Points, in no order, along strands that fork, close into loops and pass close to each other.
In the rows, 128 means zero.
Points whose rows are less than 139 apart are linked; no others are. Some points are linked to none.
(729): [150 145 135 159 153 112 167 114 153 137  78 116 140 169 152 127 139  42
 105 125 133  87 159 107  88 107 131 126 119 103 166 137 121 167 150 160
 157]
(218): [109 173 157 135 187 131 127 111 125 139 164 120 141  95 109  98 113  72
 123  99 126 106 115 148 106 141  93 166 160 138 148 128 131 155 105 171
 129]
(1399): [134 108 137  89  74 149 126 126 146 175 149 130 118  89 173 136 183 167
 123 125 113 191 123 126 125 123 154 151  92 114  99 141 154 124 126 119
 136]
(474): [127 181 127 130 148  91 110 104 148 145 157 131 130 128 104 166  88 116
 153 106 161 133 122 161 156 147 140 150 109 150  85 151 121 154 151 128
 129]
(354): [173 156 109 107 169  99  92 120 172 111  70 115 106 160 130 159  98  95
 135  89 110 128 147 128  47 128 133  80 125 131  94 144  92 164 155 144
 109]
(1332): [100 123 163 149 165 183 183 137 112 154 156 137 124  88 141 123 162  84
 126 131 137 114 143 124 106  81 141 129 148 126 174  89 119 123  92 144
 187]
(787): [185  97  96 113  73 129 117  97 128 149 104 104 110 103 160 123 159 183
 138  96  75 174 111 122  80 109 124  79 126 115 122 160 120 137 157 114
 108]
(785): [109 175 180 110 115 159 140 128 132 191 171 144 143  86 147 121 169 134
 129  72 132 168 138 150 104 148 137 165 107 119 105 102 171 119 124 152
 115]
(168): [149 136 176  96 136 162 171 135 164 157 141 141 146 136 138 135 173  80
 102  81 130 132 166 137  75 145 168 141  86 103 127 121 144 147 121 187
 156]
(233): [120 137 138  99 120 112 181 120 153 192 140 141 122 163 169 164 161  36
  95 132 128 120 165 117  76 134 166 148  97 117 111 138 130 159 162 119
 153]
(1351): [ 97  92 167 163 147 189 121 131  75 105 106 126 116 113 112  66 113 160
 138 159 112 113 129 168 132 122 104 115 164 113 188  96  83 108  62 104
 158]
(829): [135 129  76 126 148 103 123 109 144  88 138 120 152 153  81 159  60 120
 135 160 143  95 122 133 211 146 127 122 109 163  94 117 147  94 116 148
 128]
(1536): [102 106 113 145 129 121 126 157 108  80 123 152 134 128 120 115 102 124
 112 173 141  79 132 124 186 128  98 125 130 117 168 110 153  86 100 116
 146]
(423): [114  71 126 138  58 160 110 123  76 118 174 122  94 137 122 163 179 159
 120 204 106 109  79  77 156  85 155 135 165 140 141 102  90  89 134 126
 141]
(217): [171  68 117  96 120 135  92 167 127 119  89 124 103 130 168 121 145 157
 111 117 101 156 134 103 115 134 120 120 111  68 144 163 140 118 118 114
 115]
(1135): [158  89 141 118 100 128  90  81  59 116 171  88 125 135 107  46 161 187
 146 167 105 170  71 132 199 102 125 142 147 166 127 158  94 135  64 120
 111]
(1260): [132 123 140 152 102 134  88 129 108 129 139 131 136 133 118 147 149 214
 133 175 150 135 127 128 230 103 159 156  97 130 103  99 109  95 104 160
 114]
(339): [121 150 173 120 109 142 178 117 141 179 134 130 135 109 124 147 177  44
 113 118  85 125 116  92  56  89 134 149 152 157 158  89 144 147 130 172
 169]
(962): [ 76 193 134 138  54 102 148 141 142 147 172 147 130  84  91 111 119 137
 167 114 142 178  86 140 123 123 126 168 161 191 134 153 148 121 127 108
 112]
(251): [117 185 152 187 100 149 150 117 115 198 132 140 123 125 165 137 135  92
 145 148 112 129 143 136 128  74 150 127 118 133 131  93 122 117 143 109
 155]
(250): [114 110 110 114 137 118 118 140 137  92 166 139 154 136  72 134  89 151
 135 168 147 127 115 129 208 157 130 141 125 172 118 122 140  92  77 181
 104]
(1022): [131  96  89 151 146 121 110  54 114 131 101 108  99 176 115 189 105 115
 131 184  92  85 104  89 138  83 141  76 116 139 109 119  94 160 168 128
 162]
(1306): [114 157 150 127 108  92 141 195 187 139 139 153 155 103 138 113 129 123
 137  98 161 134 176 146  93 166 138 150 122 107  99 148 122 108 124  53
 112]
(1157): [150  78  89 104  64  96 111 163 122  73 108 124 141 155  92  90 113 207
 141 158 140 152 108 114 175 164 115 130 134 139 121 185 145  90  75 105
  96]
(543): [103 109 121  80 148 142 133 143 121 121 168 160 150  99 147 162 145  88
  98 108 169  97 148 131 112 178 126 166 118 103 135 117 178 106 145 126
 125]
(1048): [159 156 152 144 196  90 105 121 140 104  56  88 108 193 119 122  56 107
 120 137 114 113 117 138 157 130 102  96 110 111 125 145 117 174 119 117
 150]
(828): [174  98 115 115 121 154 104 114  77 140 121  86 135  94 139  62 139 155
 121  77  84 166 103 118 110 155  87 119 146 133 158 169 162 143 118 126
  93]
(1454): [ 87  70 151 152 167 160 144 131  97  80 136 139 102 113 127  70 156 171
 139 166 161  97 142 168 114 101  96 116 175 133 208  85 116  92  56 121
 168]
(471): [115 155 153  98 154 118 136 163 172 152 150 132 160  87 158 129 142 130
  77  75 144  51 142 141  77 172 131 127 118 125  93 101  91  98 152  77
  92]
(643): [ 84  84 126 136 138 165 111 136  75  85 155 130 128 121 116  89 139 173
 138 175 140 126 105 135 189 121 135 145 168 182 159  56 124  77  82 165
 105]
(316): [127 166  92 161 135  71 107 137 128  86  89 132 117 156 138 116  54  88
 118 146 119  75 113 123 161 132  92 130 122 111 136 139 157 132 150 100
 143]
(634): [184  68 115  94 138 129  94 169 145 108  91 111 118 114 164 130 142 204
 118 124 130 157 116 106 141 150 130 126 109 108 106 167 112  98 109  88
  97]
(31): [144 108  76  84 139  74 118 106 143  72 106 157  98 155 101 193  46 197
 163 128 158 118 177 136 157 134 150 130 111 134  60 142 122 110 187 139
 141]
(1441): [140 191 115 133 176  89 122 107 137 116 135  97 139 136 134 130  81  81
 119 106 145 109 126 161 152 173 144 159 110 130  74 157 118 164 152 121
 108]
(214): [118 115 135 138 151 138 118 147 125 123 132 145 120 138 124 144 113  89
 111 168 133  95 132 125 167 119 119 127 106 100 155 119 134 116 113 125
 160]
(677): [123 138 154 168 143 143 101 113 121 144 151 117 123 128  84 135 114 159
 146 160 102 158  92 148 174  92 144 106 117 152 133 127 104 130 117 139
 151]
(568): [151 117  92  96 136 139 102 133 142 127 123 167 115 135 172 193 123 205
 113  91 161 110 158 120 114 151 142 102  97 106  72  93 129  98 187 104
  94]
(305): [142 125  84  86 158  72 107  87 143  93 108 141  83 142 130 206  65 144
 148 137 140 124 147 131 145 104 144 118  94 120  74 145 109 144 173 130
 150]
(807): [113 100 169 170 113 194  86 119  64 119  75 103 125 155  81  68 103 192
 156 158  96 117 116 159 152 142 120 105 152 116 151 108  96 118  83 108
 133]
(1127): [ 96 223 164 162 112  86 163 145 161 176 161 145 163 131 125 107 109  93
 165 131 180 147 159 169 163 108 151 168 104 156  87 154 115 138 126  83
 128]
(256): [ 91  95 129 101 152 164 142 137  87 151 183 157 140 123 149 163 155  94
  87 136 153  90 128 101 149 138 132 169 133 120 147  99 180 125 155 161
 138]
(916): [183  75  82 103  87  87  93 154 130  63  97 123 103 140 124 126 110 238
 138 146 136 150 117 123 153 158 116 123 121 126  99 175 128  93 118  81
 109]
(228): [ 81 119 135 130 130 131 163 152  99  87 186 134 111  92 128  46 149 141
 133 149 134 152  99 156 146 103  93 119 175 172 198  94 152 104  87 129
 132]
(143): [136 150 159 171 191 124  97 127 129 124  90  91 120 176  70 105  63 122
 138 143 115 108 107 146 171 125 105  92 118 150 139 126  95 167 111 102
 153]
(739): [ 93 208 172 150  93 123 150 118 136 200 151 151 133  91 160 127 153  98
 135 121 114 147 142 152 110 111 140 171 117 125  97  99 161 119 135 126
 137]
(401): [139  99  89  89 168 102 126  79 133 125 122 143 101 193 144 218 112 121
 120 166 141 109 150 117 155 103 172 120  78 105  66 150  97 172 184 136
 147]
(945): [172 104 152  92 141 154 156 151 177 132 125 110 154  97 131 100 169 113
 105  83 110 168 153 130  56 153 134 139 103  94 158 135 151 147  90 168
 142]
(210): [164 132  87 103 175 103  73 108 158  93  94 116  82 133 101 181  75 175
 144  87 100 127 131 115  73 131 111  76 120 118  88 138 102 148 165 125
 110]
(635): [150 116 163  96 130 162 166 123 138 143 152 115 120  70 140  90 192 107
 109  95  93 186 122 126  60 115 116 141 135 128 179 125 164 144  76 176
 164]
(430): [ 87 157 135 106  32 113 167 149 143 156 173 137 128  73 119 115 153 163
 174 122 139 217 109 140 129 129 143 154 136 165 115 152 160 122 112  91
 129]
(1449): [ 85 131 154  91 112 137 145 144 146 144 187 156 144  88 125 148 145 133
 142 136 157 169 111 156 173 139 141 152 128 176 124 109 169  95  96 161
 132]
(1014): [142  83  93 147 164 129 133  77 118 143  86  94 147 210 122 182 140 102
 129 182 101 102 124  69 119 105 163  55 129 157 121 125  84 182 181 157
 145]
(262): [132 141 130 167  99 111  94 102 112 130 140 127  94 136  88 133  96 182
 150 136  91 156  91 138 161  86 109  87 122 130 119 138 103 149 149 144
 154]
(427): [153  75 109 121  78 135 102 151 128 141 111 136  97 150 169 144 162 139
 114 131 103 151 129  73  99 111 119 112 110  68 125 156 161 127 154 138
 128]
(27): [ 94 103 130  86  84 112 162 180 164  97 174 148 142  65 143 108 145 111
 132 127 160 159 151 133 112 145 113 148 126 117 161 129 174  99  82 100
 132]
(287): [147 187 141  96 174 119 125 147 175 125 115 143 108 159 171 165 118 177
 113  80 167 122 183 152  84 130 144  73 119 132  65 120  71 111 165  79
  92]
(1436): [108 170 168 147 151 162 214 122 130 172 135 116 141  97 147 128 166  45
 117 125 131 103 151 116  76  79 157 143 159 142 150  77 108 139 107 139
 182]
(1604): [154 116 172 100  95 155 179 129 141 148 126 121 131 101 119 122 193  86
  95 118  73 181 118  81  53 100 132 141 137 141 171 106 167 146 112 174
 155]
(1597): [179 132 142 134 141 127 118 128 159 129  69 142 154 170 136 114 150  76
 126 112 117 125 160 103  85 117 123 112 112 115 179 118 155 156 162 192
 141]
(75): [ 94 183  94 184 119 132 160 100 103 135 117 109 140 101 145 139  85  78
 155 164 144  96 114 148 179 126 131 132 148 163 139 102 110 108 142  96
 140]
(358): [155  71 130  93  66 136 128 127 136 178 122 133 110 128 161 163 205 145
 117 144 105 179 133  76  94  99 155 130  90  99 119 145 145 137 131 142
 144]
(277): [109  95 128  73 115 117 137 139 147 184 158 163 113 148 147 202 155  87
  98 142 142 124 152 114 102 154 165 147  98 111  96 143 138 136 168 102
 152]
(1005): [120 122 138 109  44 119 135 127 139 155 178 133  98  86 135 145 159 155
 142 158 113 192  99 132 147  98 129 139 112 129 114 139 141 114 121 113
 151]
(306): [176 119 130 130 109 131 101 116 162 138  93 142 141 149 126 146 165 109
 131 104  95 173 130 112  88 109 135  97 109 128 149 121 149 158 164 202
 113]
(811): [ 98  95 131 131 108 126 138 180 120  67 138 157 135 119 142  81 135 140
 122 163 156 111 141 124 156 127  70 139 127  90 195 135 163 101  89 114
 154]
(1535): [194 131 110 129 137 136  82 112 158 117  67 117 140 151 115 130 153 159
 157  69 109 176 131 122  76 137 129  89 123 140 134 117 137 166 182 186
  84]
(875): [ 96 197 164 125  90  81 171 147 171 155 157 150 167 105 139 106 130  75
 136 131 170 134 176 167 129 139 144 182 121 133  90 141 144 118 114  68
 114]
(732): [114 143 143 162 199 148 167 125 120 121 102  94 144 119 128 104 105  94
 142 147 148  81 144 180 164 145 128 123 115 116 161 122  83 129  89  95
 176]
(1081): [114 155 135 150 149 125 110 178 108 121 154 134 133 120 105  77 109 140
 140 117 136 149 108 137 141 151  89 146 132 126 162 153 156 131 111 121
 115]
(549): [153 136  97 132  97 118 104 127 127 140 119 119 109 105 122 131 136 222
 153  83 117 182 105 128 108 136 113 118 134 128 108 176 115 141 166 103
 108]
(1511): [133 144 109 136  80  86 100 159 128  71 103 139 107 173  71  88  55 180
 141 149 107 137  93 129 151 145  84 106 141 128 130 167 157 117 132  80
 132]
(1402): [100 149 150 117 198 131 143 132 124 121 186 124 136  94 105 114 107  75
 123 132 134 121 103 169 138 128 109 150 149 167 170 100 115 134  90 143
 141]
(547): [112 183 130 148 167 152 170  94 116 152 151 109 160 125 180 139 132  64
  98 111 157  79 144 165 174 146 154 162 105 113 114 104 129 147 151 140
 126]
(1483): [180  77 157 115 154 117  62 131 128  93  97 108 102 167 102 113  99 179
 101 152  78 153 100 125 155 127  90 107 108 101 125 152 114 148 106 136
 128]
(570): [131  90 112 106 109 123 130 204 132  96 114 141 160 135 110  77 134 197
 151 132 165 160 132 118 180 171 124 151 126 139 123 182 162  97  88  99
  82]
(663): [152  83 152 142 101 165 115 139  94 111 115 111 111 147 141  67 159 155
  98 169  85 125 102 110 156 100  93 110 132  92 189 124 126 119  89 137
 149]
(242): [106  98  76 154  76 111 142 102 110 109 142 143 119 149  97 179  80 137
 129 201 140  70 113  97 188  99 146 123 139 166 118 108 140  71 148 143
 147]
(779): [ 92 188 149 119 149 111 158 162 142 115 154 145 200 144  95  98 109 103
 143  73 202 121 164 174 160 180 159 166 120 141  82 165 137 151 124 113
  75]
(1580): [119 101 115 106 115 130 123 126  82 102 173 105 133 126  99  59 148 187
 144 151 144 176  83 134 206 139 123 156 158 193 148 152 136 118  75 149
  87]
(1251): [104  96 137  91 131 128 150 133  88 102 191 112 115  67 142  34 153 139
 138 129 117 185  91 150 131 114 103 147 178 172 186 146 157 133  84 128
 120]
(355): [146 127 159 108 152 130 188 119 152 154 144 121 143 148 159 141 164  39
  82 103 139  83 163 125  72 131 155 144 106 100 136 134 129 170 132 162
 169]
(1397): [137 117 121 179  59 133 114  76 112 137 132 131  92 151 118 134 147 160
 128 155  61 146  94 108 130  57 122  57 135 111 143 127 105 135 165 148
 152]
(867): [ 80  82 135 128 171 114 159 136 116  64 173 150 108 105 113  82 127 143
 133 153 175 108 125 160 142 114  75 109 171 154 211  98 146 101  73 145
 155]
(1317): [121 161  52 129 117  77 158  84 144 109 133 129 149 137  90 169  45 116
 146 135 163 103 143 137 183 160 133 138 117 159  66 138 164 111 147 133
 108]
(539): [ 87 165 141 109 118 111 170 209 181 123 146 145 203  76 102  79 140 146
 117  74 193  84 142 113  90 157 127 145 154 158 122 119 112 111 113  60
  57]
(1526): [155 181 137 102 163  94 136 119 160 121 110 121 112 179 169 169 116 124
 119  72 181 129 198 194 116 159 173 115 102 118  40 152  78 144 167  71
 102]
(854): [102  96 113 107 105 104 159 196 154  71 136 165 154 102 137 100 120 123
 133 132 176 127 171 128 140 160  85 126 135  95 162 148 168  92  79 104
 123]
(774): [150 188 136 101 161  78 128 103 162 138 110 134  91 164 131 175 104 147
 160  79 159 154 180 189  93 131 167 114 107 125  49 160  62 176 162 120
 123]
(1203): [139  98 127  99 126 146 119 112  67 140 179  98 135  82 145  38 166 139
 145 104  97 180  94 137 132 142 113 141 152 152 151 171 159 127  89 104
 105]
(724): [101 147 146  98 152 143 135 155 145 141 140 138 160  79 150 140 152  99
 100  61 145  80 139 151  65 187 131 161 128 106 118 105 134 111 142 109
 102]
(1007): [ 95  32 157 141 127 198 128 132  67  98 139 100  98 129 124 120 180 128
 128 170 106 120 110 110 104  99 146 149 189 134 165  93  76 102  83 131
 148]
(359): [166 129 107 143 159 128 146  79 143 127  84  98 157 199 126 159 148  49
 132 153 131 113 133  78 120 115 168  88 126 169 143 104 121 193 198 180
 143]
(1415): [209 107 119 125 162 144  79 127 134 113  51  92 128 153 122 105 125 193
 137  75 100 184 133 112  90 151 114  73 136 129 120 149 127 162 155 150
  78]
(499): [124 183 134 128  80  93 128 113 153 195 121 170  95 106 136 154 128 167
 163  98 123 167 164 156  83  91 138 131  95 112  88 141 113 152 175 130
 129]
(418): [122  51 148 123  95 161 114 136  59 121 164  85 112 140 130 127 212 153
 105 187 105 115  91  65 138  91 155 154 161 138 160  82  74 116  87 130
 128]
(1139): [154 118  96 123  30 114 118  77 109 132 134 137  82 130 149 127 157 170
 145 126  66 182  87 118 106  81 116  77 130  82 129 166 128 147 178 139
 145]
(1084): [ 98 168 139 129 171 127 199 119 131 118 176 125 178 101 158 101 138  71
 114 120 193  78 156 180 166 137 127 165 122 120 131 116 116 134 114 125
 147]
(887): [105 116 125 128 129 168 134 152  90 120 169 139 121  82 149 118 158 117
 118 130 135 128 105 117 159 128  99 158 143 127 165  99 187 108 124 165
 130]
(952): [123 152 138 135 124 145 123 152 116 148 153 140 143  89 147 104 147 125
 137  84 117 157 122 131 116 138  98 160 125 104 143 133 171 128 126 134
 112]
(734): [124  56 163 161 130 198 151 125  98 131 119 110 113 127  95 115 157  83
 110 165  84 125 116 102  87  93 121 105 170 133 191  92  90 130 102 146
 171]
(1250): [181 160 129 123 201  99  97 113 159  93  57  95 106 197 136 142  83  95
 127 100 116 122 151 128 114 144 128  91 118 119  98 144 118 172 137 160
 117]
(1588): [130 169 131 167 163 177 136  83 104 174 133 110 148 139 157 163 126  86
 117 119 141 104 136 134 185 124 158 122 103 122 114  86 134 141 167 158
 132]
(645): [127 124  80 127  84  76 145 184 172  96 102 158 151 115 121 146  87 121
 134 117 171 114 161 115 123 174 101 107 138 118  97 136 144  77 135  73
  84]
(482): [137 189 149 134 119  89 126 118 174 175 101 130 135 107 159 121 123  60
 122 118  98 114 133 142  53 116 141 155 134 104 106 153 111 139 132 139
 123]
(1156): [137 154  94 153 142  97 107  56 131 143 104 121 106 164 140 172  90  83
 139 152  95 115 118 107 114  90 138  89 118 131 122 122 116 176 163 150
 150]
(123): [ 98 134 137 150 118 137 129 107 125 143 153 132 139 100  87 169 100 136
 156 169 144 136 107 166 190 119 162 117 123 190 116 116  97  94 114 135
 159]
(668): [ 84 108 122 123 150 132 129 149  98  90 161 132 152 133  75  70 109 173
 138 153 155 145 102 137 200 141 127 147 159 189 161 104 148 104  72 173
  98]
(1479): [152  59 142 126  89 161 112  98  79 116 134 101 107 148 128  95 169 124
  79 172  58 134  84  78 143 100 100 115 163 105 177 122 133 126 118 157
 123]
(341): [114  98  57 112  57 111 141 165 149  94 123 157 140  87 123 151 106 145
 121 124 150 111 138  97 124 171 107 101 133 129 124 123 180  65 136  89
  89]
(931): [123 192 174 140 180 112 142 143 150 139 140 119 155  91 114  64 117  81
 121  78 130  97 140 156  69 144 128 183 159 101 119 174 109 169 100 160
 122]
(1095): [132 145  87 139  96  75 106 180 146  72 100 143 113 132  99 134  61 150
 152 120 127 131 122 124 116 169  95 113 140 136 119 173 150 103 135  67
 114]
(327): [133  70 149 162 180 182  73  82  83 127  77  85 134 163  81 141 113 123
 125 163 101  81 118 111 153 128 139  96 132 129 131  81 100 131 115 160
 139]
(1440): [ 85 149 145 135 208 140 182 122 122 101 158 121 150 101 128 107 117  87
 134 137 186  88 137 187 157 131 117 136 144 153 165 106 106 123  73 128
 155]
(1471): [148 179 139 143  49 125 141 105 136 192 132 154 103 112 147 141 169 146
 149 109  86 198 124 127  91  76 132 118 104 121 122 125 136 141 159 155
 142]
(631): [ 86 155 135 128 152 114 150 183 130 111 152 155 165 114  84  83 119 119
 153  79 181 141 146 138 128 174 111 169 138 139 138 153 155 130 112 116
  86]
(1463): [146  89  98 116 123 125  83 153 137 109 117 162 113 144 160 183 124 181
 106 119 153 126 153 114 148 149 136 139 101  76  86 136 162  86 162 115
 103]
(553): [ 69 127 149  79 100 113 173 156 150 136 184 167 141  82 138 138 138  76
 133 144 159 157 137 147 126 137 136 149 132 160 144  92 170  87  94 125
 146]
(655): [ 72 145 105 121 138 122 151 178 173 105 147 146 177 107  61 101 115 132
 140  66 186 120 113 112 106 178 129 146 142 175 124 150 128 130 117 100
  60]
(361): [150 186 170 155 152  91 124 137 163 148  88 114 152 120 115  63 112  81
 129 102 103 118 143 129  60 125 117 154 156 114 136 165 117 168 122 175
 129]
(481): [130 145 121 161 128 121 125  82 123 156 120 110 115 128 128 165 120  37
 119 149  90 108  93 105  99 100 120 101 136 137 141 122 106 153 144 140
 155]
(1219): [140  79 147 119 149 152  92 135 135 133 135 133 126 146 123 143 143 119
  98 148 118 128 117 114 156 128 136 128  96 100 142 130 132 125 112 174
 139]
(374): [141 116  92 120 147 112  94 131 118 118 104 162 111 190 160 174  96 133
 126 151 129  90 156  98 160 124 119 123  95  83  97 133 171 126 181 129
 133]
(530): [130 177 130 109 176 117 113 165 181 140 123 119 133 133 138 158  98 154
 107  74 149  95 144 136  89 168 140 108 123 140  68 123  82 124 170  78
  91]
(731): [113  97 123 121  62 140 120 126 118 127 185 134 104 112 130 150 154 136
 119 173 100 162  70 117 154  88 129 124 146 142 140 120 126  88 112 131
 153]
(1325): [151 174  99 129 131  70 100  85 166 130  82 140 100 148 145 166 100  93
 158 127  98 138 139 129  69  93 123  92 126 125 101 151  92 175 154 153
 132]
(1414): [ 92  72 116 142 143 159 112 138  64  78 107 142 123 141 120 113 129 155
 103 188 141  36 127 107 155 118  99 131 150 108 200  90 125  98  91 119
 159]
(1561): [ 91 164 171 118 140 121 160 206 184 140 140 139 160  79 118  83 149 151
 127  66 154 126 152 131  76 158 141 167 130 112 115 153 105 133 114  53
 106]
(1232): [176 104 126 112 160 101  67 111 151  81  83 124  89 173  92 160  85 165
 137 124  82 173 122 120 108 112 104  81 110 113  95 154 113 161 135 149
 125]
(1262): [ 94  59 121 161 141 186 103 121  43 113  74 115 131 162 113 144 112 144
 123 189 135  38 126 108 141 140 148 142 157 112 155  86 124 102 115 107
 165]
(257): [144 108  88 117 122 137 107 135 134 151  95 155  99 155 164 178 143 109
 115 108 108 122 134  83  53 130 123 106 115  85 131 143 143 140 175 129
 119]
(1364): [154  89 162 151 159 167 157 124 149 130  99 110 153 144  92 120 146  73
 117 145  94 129 138 120  97  92 124  85 126 129 199 102  86 142  95 142
 183]
(323): [154 140  79 134 112 143 102 156 120 142 125 128 131  83 181 133 143 195
 106  74 116 111 112 104 112 147  97  97 119 127 121 107 133 100 183  76
  71]
(101): [119  98 134 154 116 176  86 124  75 103 132 123 137 122 115 143 156 186
 134 170 132 106 107 116 203 112 153 153 142 141 137  68 106  73  93 157
 113]
(1212): [156 109 129 122 120 124  79 155 130 114 130 156 135 144 131 152 132 195
 138 134 158 152 143 128 194 134 141 154  99 100  87 133 155  95 128 147
 101]
(1328): [134 167 116 127 138 117  91 126 133 152 132 134 123 125  95 154 104 176
 165  85 139 159 111 145 127 144 126 130 110 131  92 160 125 152 162 122
 112]
(977): [ 87 178 110 168 121 118 179 120 128 139 147 130 157 119  93 141  81  96
 170 153 163 127 117 154 186 131 138 120 159 203 136 122 114  94 100 115
 123]
(827): [115 123 167 132 133 173 164 162 130 149 161 143 137 107 155 101 181 124
 112 132 124 152 170 121 133  86 136 141  96  98 151 111 145 121  83 144
 174]
(861): [130 136  98 117 128 141 112 155 161 161 117 160 135 121 190 169 147 164
  93  72 144  89 154 103  95 153 128 111 117 108 108  80 141  96 194  84
  79]
(625): [185 107 119 138 135 142  93 130  91 127  82  95 119 146 122  71 118 184
 129  87  88 177 110 112 133 151  93 115 131 112 141 168 150 163 137 139
  91]
(415): [112 202 154 121  93 106 145  84 159 205 126 155 129 106 166 142 147  89
 122 104 114 109 130 146  72 130 148 170 126 123  73 121 129 135 156 131
 117]
(1295): [161  86 153 144 171 162  81 100 125 123  98 101 146 168  97 139 135 144
 104 143  90 111 120 107 170 108 128 114 113 118 136  94 119 138 114 201
 130]
(82): [114 114 135 183 190 186 193  84 112 119  68  59 129 105 141 112 126  78
 155 132 153  99 146 166 115 151 150 148 143  96 159 124  72 143  92 126
 168]
(462): [122 171 146 155  67 129 149  95 135 191 143 146  95 119 128 171 143 107
 141 145  98 167 119 121 103  51 144 104 123 151 117 107 119 135 145 139
 176]
(1070): [100 170 108 182 143 154 162  82 104 150 120  83 118  99 155 154 105  44
 113 154 114  86 101 121 138 111 131 140 161 144 143 100  96 136 138 113
 140]
(917): [132  90 105  77 160 120 124 108 147 147 132 148 106 182 154 219 126  99
 101 142 141 110 147 118 105 149 163 122  81 101  73 142 128 149 175 104
 128]
(479): [110  61 138 165 164 200 120  96  53 129  51  87 128 148 100 131 126 107
 136 160 127  67 139 120 121 138 135 124 155 111 156  97 112 121 115 136
 162]
(442): [180  74 123 122  90 129  76  48  72  99 142  87 110 150 121  84 146 156
  91 153  42 136  78 103 157 120  95 100 159 115 137 133 125 143 121 154
 105]
(1500): [104 170 107 152  63  97 110 132 128 118 155 141 102 109  47 101  91 155
 164  99 129 162  68 123 114 135 114 159 166 177 133 183 133 141 142 100
 103]
(1176): [158 105 159 145 109 158 108 104  63 130 147  87 127 140 125  37 156 174
 125 166  78 159  86 142 177 107 111 115 151 135 161 135 105 134  73 119
 124]
(1118): [135  92  60 106  94 139 107 145 138 115 130 128 124  74 153 144 138 183
 117 102 120 115  98  97 111 172 107 120 134 132 128 123 155  80 159  83
  94]
(801): [125 215 141 117 114  76 136 100 154 181 110 152 107 142 140 146 108 143
 169  89 144 146 181 178  94 107 158 138 116 115  52 158  76 175 175 114
 121]
(363): [114 181 122 116 157  98 156 126 148  99 159 104 183 132 122 117  94  80
 115  93 187  93 142 178 161 192 146 174 119 140  74 152 134 143 141 125
  85]
(1330): [135 161 104 165 165 101 128 131 109 110  73 131 133 183 175 140  74  94
 114 146 139  79 156 116 174 132  95 131  99  90 119 117 175 127 164  95
 128]
(1438): [143 126  86 113 143 106 129 130 142 147  81 141 117 187 184 167 141  68
 117 114 132  96 173  84  41 145 147 107 124  93 118 133 131 171 188 124
 110]

A piece is two or more points that can be reached from each other along the links. Count, over all rows, the pieces, the separate loops (a circle has one, a figure eight two, a Y none), the forks (points with three links) and the tips (points with one).
pieces: 5
loops: 2
forks: 12
tips: 18

A tip is a point with one link. Name the tips that can be reached along the links from each point below, in the order of the rows.
(811): (1449)
(1454): (31), (807), (827)
(568): (316), (1511), (1317), (442)
(423): (570), (1364), (1500), (1438)

Name the points in between on the shortest way along the links from the first point to the second, in order.
(1251), (31): (1203) (828) (625) (1415) (1535) (306) (1597) (729) (355) (233) (277) (917) (401) (305)
(427), (1007): (358) (1399) (1005) (731) (423) (418)
(1479), (1260): (663) (1176) (1135) (1580) (668) (643) (101)
(1415), (827): (1535) (306) (1597) (729) (355) (168) (945) (635) (1604) (339) (1436) (1332)
(1325), (887): (1156) (481) (1070) (75) (977) (123) (677) (262) (1397) (1139) (787) (549) (1328) (474) (1441) (363) (779) (631) (1081) (952)
